A landscape with many peaks, sampled at points; each row gives a point and its height.
A climber steps from a point to the highest of its 2 nearest points, and stops where none of them is higher. Distance is the straight distance between rows; heights are no part of it.
nevi height 1.87: [-16 -29 -28  -6 -11  -9 -28 -13  21 -31 -33 -27  39  -3  32   3 -22 -30
   5   5]
numuk height 0.82: [-20 -13   4  19 -55 -14  -2   5 -15  21 -25  19 -18  25  27   3  66  -9
  13 -13]
tebi height 4.29: [-15  27  20 -22  29   9  -1  -4 -25  10  19  26 -27  -3  20  10  15  13
 -18 -35]
venol height 3.29: [-18 -38 -27  -5 -55   7  -4   2  39 -15 -15  -8  34 -18 -29  19  15   9
 -34 -22]
Teduz height 2.25: [ 72  -3  13  43 -25  35  17 -10  -2   4  11 -43  40  30  -4 -22  11  -7
  -1 -17]
vimek height 2.50: [ -2 -30 -38 -35  38  27  11 -10  44 -45  37 -34  17 -29  -2  15 -56 -13
 -25 -36]
Lazov height 1.50: [-18  18  26   2  -4  -6 -45 -21 -21  -3 -32  -3  12  14  62  -3   2 -35
  15   9]
Rami height 5.41: [-39   5  14  52  28  -9  37 -30  25 -51  26  24  41  14  33  26   1  21
   6 -11]
tutis height 1.37: [ -8  12  35  22 -26  -8 -21 -22  -1   4 -14   9   5  -2  83  10  32 -40
  24  -7]
rut height 5.29: [ -4   9  -2  -8 -10  13  -3  11   9   3  20  -5   5 -21 -71   2 -18  28
 -28  16]
gidud height 4.09: [ -3   3   2 -49  21  -1 -43   8  12   3 -26  -7 -22 -33  33  -5 -18 -28
   1   0]
vef height 3.87: [-72   3  19 -16 -37   3 -38  24   6  -5  16   5  -3  -6  22  39  46   5
 -50 -18]
Tam height 1.10: [ -2  -5  -4  25 -21 -14  21  13 -45  36 -11  20 -46  30  18  -4  55  -7
  33  -2]
Neb height 1.92: [ 64 -20  -9 -14  12  -5  34  -1  24   3   3 -14   5 -15  23  -8  -4 -26
  39  -7]
toki height 1.67: [ 11  -6  14  12 -31   4  -4   3  12  25  -1 -16  15   2   9   9  18 -22
   0  11]
Fomu height 6.89: [ 48  31   9   5  23  26  10 -25 -36  27 -12  14 -40  10 -24 -37   5  21
   3 -33]
maber height 3.75: [-14  -5 -18  12  12   8  23  -5  -4 -52  30 -36  65  37   3  23 -23  11
  -4   7]
Rirof height 6.85: [-17   7  26  -3  16  -1  16  -1  45  -2  42  18   7 -42  28  58  -6 -13
  -9  23]
nik height 2.77: [ 64   9   0  11  -1  33  18  -6 -20  -7  30 -60  53  33  -1  -6 -20  -5
   8   5]
bef height 2.69: [-31 -31 -32  -9 -49  -2 -29  24  -6 -21 -20 -19  40  25 -11  14  21  10
 -26 -12]
dit height 1.78: [ 28 -22  21  32 -53 -20   6   3  19  36  -6 -22  12  18  36 -20  18 -51
  23  26]
dorek height 1.28: [-13  20  54  45 -13  -3  -6 -19  29  10 -10  35 -20 -20  65  25  43 -28
  18  -8]
kena height 4.67: [ 10 -36 -49 -29   0  -1   2  -5  45 -18 -28  13  -9 -51 -55  -8 -25  16
 -18 -24]
mit height 3.95: [ -3   2   1  32  -6  -9 -15 -34 -40 -26 -26 -24  42  53  54 -17 -11 -16
  29  -1]
lige height 3.62: [ 51   3 -11 -39  12   6  39   7   5   3  22   4 -29 -28 -27  -8  -4   6
  19 -16]
Res height 2.16: [ 24  21   4  13  49 -26  31  12 -39 -15  21   7   2  17  15   0 -21  17
  48  37]
zev height 2.67: [ 16 -26 -19 -22 -27 -18 -17  35   0  50 -15 -41   1  23 -38 -33 -22 -23
 -11  44]
zapuz height 4.08: [  4  31  32  18  34  14  14 -29   7   2   4  48 -41 -16  33   1  19  15
  -5 -47]
dal height 3.84: [ 29 -11  -2  20  15 -19  20  -8  25  13 -19  17  13 -12 -21 -12 -24   3
  28  28]
bofev height 1.09: [  5   9  13  29 -48  30  35  27 -20  47  33   2 -60   9 -29  -8  60  10
   1  10]
vufim height 2.27: [ 15  -5  11  19 -35  -5 -34 -38 -12  30 -71  -3  -1  27  30 -45  24 -27
  18 -26]
Nupur height 3.97: [-15 -37 -46 -10 -22   3   8 -12  52 -24   1  12  19 -42 -60  14 -12  24
 -47 -25]
lalar height 4.19: [-83   9  12 -11 -11  -5 -38  19   1 -10   8  24 -11  -8 -21  20  15  35
 -50  -5]
Lemo height 5.19: [-15  31  13  -9   9  13 -24 -19 -28  11 -35  25 -23  12 -33 -27  10  39
 -10 -26]
Non height 4.43: [ 27  17   7  12  31  -2  44  -5  21 -12  20  17   8 -15 -19   8 -23  21
  14  14]
kisir height 5.04: [  5  36  19 -11  44  12   3 -18   3 -16  11  11  -7 -24 -33  -6 -40  27
 -10   1]
bisaz height 3.30: [ 58   6  22  50  25   6  21 -30  29   6  -7   3   7 -17  -2 -23 -23 -10
  21  14]
Kegu height 1.51: [ 31   5  15  45 -11  10  58  34 -23  26  44   7 -51  15  -9  -3  47  -1
  21  19]
pov height 1.65: [-51  -1   6  -4   3 -14 -52  -4  -5 -23 -29 -14  29  16  40   7 -20 -20
   1  26]
Rasat height 4.07: [-10   6   8  33 -20   1 -22 -11 -19   2 -25  -5  32  33 -13 -16   9  14
   3   9]
vorag height 2.48: [  5  -7 -18 -52  52 -11  16   9 -29 -25  21  -1  -3  11  53   4  -9 -11
  15 -21]
nez height 4.92: [ 24   4 -15 -47 -32  15  10  21 -15   8  32  -4 -46 -11 -84 -16  -4  24
 -18 -19]
ful height 3.83: [-27   0 -11 -45  18   4 -37  26  -1 -11   1  -6 -20 -24   0   8 -25   8
 -17   4]
Sona height 6.78: [-22  -4 -13  21  -7   8 -12 -16  22   2  -6   0  41 -13 -66  11 -31  21
 -32  36]
bov height 2.11: [-15 -26 -46  -7  25   5 -14 -22  44 -33  -6 -20  34 -30  10  20 -47 -29
  -6   7]
Nok height 3.25: [ 32 -13 -21  -4  11  16  20  -7  10 -30  10 -35  53  12   0  10 -23 -10
  10  -1]
Mise height 3.42: [-25 -45 -45  -8 -11 -59 -13  38   1  -8 -10 -13  26   0  -1   5 -23 -17
  18  64]
Gog height 2.35: [ -3 -18  -1  -8 -10 -17 -29  23  12  42 -31  -5  -5 -11 -35 -26 -19 -13
  -6  41]
zif height 0.69: [ 18   4  20  45 -39  15  23  16  -2  36  13  -5 -18  20 -49 -21  26  16
  -5  18]
morin height 3.79: [-51 -25 -27  -2 -16 -37 -25  42 -17 -35  10 -25  42  23  11  34 -20  -1
   2  54]
met height 3.85: [ -1   8  26  40  -4  12  29 -34   9  -2   3  56 -23  -6  35  18  60  17
 -15 -73]
boti height 3.06: [-44   5   0 -26 -12 -20 -17  43   2  43 -10  22 -61 -17 -42 -12  19   2
   6  45]
tuzul height 5.09: [-35   0   0  32 -21   0  -3   7  -5 -18   3  -4  55  29 -26  17   3  30
 -13  28]
zegu height 1.46: [ -2   0   8  54 -21 -27  -2 -10 -43  36 -49  29 -39  38  12 -41  45  -6
  26   2]
zepag height 4.28: [-56 -16 -23  19 -16 -13   7  12   1 -44  22 -20  66  33   6  42  -7   7
 -12  27]
kek height 3.07: [  7 -34 -31 -12 -16 -21 -18  33  -6  13  -2 -46  34  11 -14  -4 -30 -24
   1  55]
sepi height 3.24: [ -3   6 -18 -36 -10  -7  26  29 -47  16  25  20 -52  17  -1  13  40  13
   2 -20]
kur height 3.23: [  3  -5  19  73 -39 -16   4 -10 -25  12 -15   0  21  36  12 -12  29   6
  12   8]
Taval height 5.86: [-19   7  33  46  20  13  37 -33  63 -31  25  30  26 -21  39  35   5   5
  -7 -32]
tuko height 5.49: [ 10 -27 -46 -22  27 -26  15   5  28 -11 -11   8   5 -40 -52  -5 -41  17
   2  16]
seso height 1.94: [ 43  16   7  33  28 -13  46  24 -36   1  39   5 -25  11   6   2   9   3
  31  21]
pegu height 5.59: [ 54  22   7   9  52  -5  24 -19 -11   7 -23  22 -26  -6 -21 -43 -24  22
  35 -14]
revug height 2.40: [ 34 -21  12  65 -53 -11  14   6  -4  30 -16 -14  -4  34  13 -35  40 -22
  13   0]
Tigas height 4.13: [-41  17  32  16 -42   3 -21  23  -5  30   0   9 -10   7   0  19  47  -1
 -10  23]
gamo height 5.66: [-26  17  -2 -14  43  -6 -17  -4  20  -3   3  16   1 -41 -42  15 -49  16
 -11  41]
fip height 2.65: [  1  10   7 -62  31  -4   1  36 -34  -6  50 -13 -26   0  43  27   0 -12
   2  -7]
Gisu height 2.86: [  6   8  -2 -56  27  -7  33  24 -62  14  47  16 -56   6  30  23  16   0
   2 -23]
Sufif height 2.73: [ 34   2  13   3 -22  29 -44 -37 -13  18 -52 -30  20  19  22 -41   0 -29
   4 -22]
gobut height 6.28: [-31   8   7   9  21   1 -14 -12  36  -5   7  10  27 -31  -7  38 -26  -5
 -12  35]
fezu height 0.36: [ 20  16  10   6 -17   3  13  28 -42  38  13  -7 -35  30 -42 -31  13   9
  12  25]
dat height 4.96: [ 15  25   6  -9  61 -17  14 -18 -18  -9 -12  42 -26  -8   5 -14 -15  27
  28 -13]
ded height 2.33: [-43 -26 -29 -13 -20  15 -52  15   8 -25 -17 -38  28   0   8  13  -9   2
 -39 -10]
dofi height 3.31: [ 31  -3  -7  10 -15  24 -17 -27 -30 -12 -23 -42  45  51  31 -25  -3 -14
   4 -18]
Biben height 6.60: [ 23  -1 -12 -24 -26  20   9  -2  21  20   3   5 -24 -34 -82 -15  -6  16
 -24 -14]
dabe height 2.74: [ 68  -5  12  32 -11  26   4 -17  14  22 -20 -16  14  10 -10 -34  -9 -10
  10 -10]
ped height 4.57: [  5  11  -4 -39  75 -18  20 -16  17 -27   6  33 -22 -31   8 -10 -39  13
  22 -10]
Gopiv height 4.51: [ 25  -1 -24 -52  34 -19  17  21   5  -4   6  15 -38 -36 -46 -15 -34  18
  17   4]
sar height 4.30: [-14  12   8 -51  65  -9 -20  -6   4 -12 -14  26 -37 -31  45  -4 -19  -9
  10 -20]
masu height 5.83: [ 14  43  32  -7   8  42 -17 -40 -15  16 -15  23 -33  -7 -17 -18  15  24
 -23 -50]
dok height 3.51: [-39   6 -10 -42   4 -18 -42  48 -11   8  -2   2 -55 -32 -32  10 -11  11
 -14  21]
denid height 2.30: [ 14  10 -18 -29  67 -30  27   6 -40 -35  11   0  14  21  29  -8 -35   2
  45  14]
nuvu height 2.68: [-20 -12   1 -16  -7 -33 -12  23  27  61 -37  13 -58 -17 -35 -40  -5 -23
   2  51]
Rutun height 2.83: [ 24 -16 -35 -39  16  12   9   9   8 -29  25 -35  25 -15 -17   2 -42  -1
  -9  -2]
Riz height 3.92: [ 11   6 -22 -56 -10   4  11  22 -50   5  25   7 -49  11 -47 -12  13  28
 -18 -33]
siz height 4.54: [-17   6  11  24 -12  -8   1  -7 -21 -32   5 -11  45  38  53  17  10  -6
  15   5]
boz height 2.12: [-28  -5  -1 -21 -21  43 -51   5  12 -22  15 -54  38   5  23  31  -7 -18
 -49  -6]
keru height 4.58: [-33  36  34 -10  -5   5 -23   5 -16  24  -6  21 -37   1   0  11  31   6
  -9 -11]
sibad height 1.93: [-13   6  10  -7 -21  30 -21  -8  22  -6   6 -16  31   0  15  23  12 -15
 -28 -18]
Zar height 1.82: [ 20  -6  19  44 -22 -15  -9 -24 -13  43 -65  24 -43  15  41 -52  41 -32
  28 -16]
nazam height 2.29: [  8 -11 -14 -20  35  33  11 -39  64 -24  13 -12  27 -42   9  26 -39 -25
 -19 -18]
garo height 4.60: [-59  22   6 -14  -4  10 -51  -1 -19  -8 -27  20 -19   2 -31 -10   9  42
 -43 -30]
Leza height 2.64: [ 73 -18 -30 -32   7  -5  53  11  -2  17   8  -2 -34  -2   5 -19  19 -13
  38 -33]
kerez height 5.00: [-45  -1  14  28   3  -6  17 -14  12 -44  38  -4  53  30  60  40   6  -3
   3  -3]
rofi height 6.34: [  0  12  34  23   4  26  31 -31  61  -5  45  21  16 -49  11  53   3   5
 -23  -9]

For each start below, name the point where the climber stops.
nuvu => Fomu
fezu => Biben
toki => tuko
zif => Biben
Zar => Rirof

Call two points neighbours if one is among the 2 nearest of the other. Go from one point of each pair to the other, from neighbour to neighbour, staying as high as possible. Name the lowest point that can't be avoided.
keru, Fomu => vef
tuzul, tuko => toki
Biben, Sona => rut
tuzul, Fomu => Gog
